Each row is a point on a landscape with many peaks, with its height.
A climber steps from a point to the highest of its 4 nearest points, and stops where none of them is higher. Distance is the straight distance between rows; heights are no part of it.
J_559 height 2.74: [-22   0  46  68  41  31   6   0]
J_526 height 7.10: [-33  -4  27  13  58   0   4  -6]
J_784 height 4.41: [ 83  10 -29  49 -10 -43  67  36]
J_761 height 1.76: [ -4  12 -10  25 -29  13  35  11]
J_240 height 5.61: [-50  40  15  25  28  54 -49  -1]
J_211 height 4.56: [-19  14  34  51  -6  40   2  -4]
J_948 height 5.43: [-28   0   5 -47  47 -11 -35 -11]
J_103 height 4.74: [-13  10 -28 -93 -48 -16 -24 -24]
J_201 height 5.41: [-56  34 -20 -35  67  28 -67   9]
J_659 height 3.77: [-25  -3   0   1  18   7  12 -11]
J_19 height 4.90: [ 36 -22 -21   7 -11 -25  50  17]
J_469 height 5.09: [ 29 -26   9 -89 -78 -48 -59  -3]
J_986 height 5.98: [ 35  16 -42  23 -55   2  40  24]
J_936 height 5.38: [-21 -13  19 -21  54 -13 -18  -8]
J_338 height 0.35: [ -9  11 -29 -11 -44  -2  20  -2]
J_799 height 2.75: [ 19 -30  -3 -21  -2 -25  23 -11]
J_313 height 6.05: [-34  19 -22 -72  -4  -4 -40 -24]
J_358 height 3.22: [  9  15  12  63 -16  38  18   4]
J_406 height 5.26: [-52  12  -9 -31  75  17 -56   5]
J_339 height 1.52: [  9   1 -25  -2 -30  -2  35   3]
J_691 height 4.42: [-34  23  11  24   3  29  -3  -1]
J_693 height 4.50: [ 68  15 -18  74 -20 -15  54  32]
J_203 height 3.56: [-10   2  15  38   5  16  30  -6]
J_392 height 6.42: [-24  32  35  55  11  53 -35  -5]
J_746 height 2.32: [ 25  -4 -50 -60 -72 -27  16  -1]
J_77 height 2.53: [ 18  15   4  59 -35  30  18   7]
J_568 height 2.26: [  6 -35   6  -5  16 -21  27  -9]
J_248 height 5.25: [-44  34  -3   0   6  37 -21  -3]
J_921 height 6.06: [ 43 -23 -15  28  -2 -30  57   9]
J_758 height 5.31: [-39  13  -8 -57  58   6 -56 -10]
J_253 height 5.64: [-18 -23  15 -40  40 -20 -15 -17]
J_438 height 2.03: [ 21  16 -16  42 -47  20  23  19]
J_309 height 2.86: [-18  -5  35  51  22  15  20   6]
J_737 height 4.28: [-13  13 -31 -72 -37  -7  -9 -21]
J_36 height 5.14: [ 13 -13  16  69   4  10  48  10]
J_747 height 6.23: [ -5 -25  10 -67  -1 -38 -30 -24]
J_186 height 3.65: [ 10 -13 -28 -83 -63 -25  -8 -10]
J_885 height 3.74: [ 22   0 -22  21 -21 -13  51  14]
J_932 height 4.95: [-24 -11  -6 -86  48 -15 -96   6]
J_851 height 4.09: [ 53  31 -33  59 -45   1  44  31]
J_304 height 3.00: [-26  -4  45  57  67  16   1  -5]
J_959 height 5.24: [ 65 -35 -16   4  -7 -54  55   6]
J_544 height 5.20: [-28  -8   2 -57  74  -9 -68  -1]
J_594 height 5.56: [ 33 -26   6  56  11 -15  60  16]
J_190 height 4.83: [-36  -1  13 -26  89  -3 -46  -3]
J_366 height 6.47: [ 31 -33 -15 -64 -43 -47  -1 -10]
J_16 height 5.50: [-60  42 -19 -50  32  24 -50  -4]
J_344 height 4.73: [ 38   1   3  80 -18  10  45  19]
J_9 height 4.46: [ 63 -14 -35  -7 -27 -49  50  17]
J_987 height 6.91: [-10  -8   5 -83 -10 -27 -69 -19]
J_899 height 2.87: [ -9 -14 -12 -51 -18 -16   9 -14]
J_461 height 5.48: [ 24 -33  16 -79 -45 -48 -43 -11]
J_140 height 3.23: [-17  24  10  37 -22  44  -1  -4]
J_416 height 4.76: [-50  21  19  14  54  27 -36   5]
J_116 height 2.89: [-11 -11  49  77  34  32   6  -3]
J_423 height 2.88: [ 15   1  43  86  -8  62 -20 -21]
J_41 height 2.67: [ 38 -29 -24 -47 -46 -39  21  -3]
J_3 height 4.04: [ -8   6  53  77  29  51 -15 -10]
J_776 height 3.70: [-35  14  23  33  26  31  -5  -1]
J_596 height 4.52: [ 42 -45  12 -63 -55 -56 -11  -5]
J_603 height 3.28: [ 36  17 -28  53 -45  21  41  24]

Two climbers start at each pair of points below. Name the first point that both come to, or write none.
J_253 and J_201 => J_987
J_103 and J_948 => J_987
J_691 and J_16 => none
J_761 and J_344 => J_921

Where does a climber stop that starts at each point below?
J_190 => J_987
J_406 => J_987
J_758 => J_987
J_544 => J_987
J_799 => J_921
J_693 => J_921
J_339 => J_921
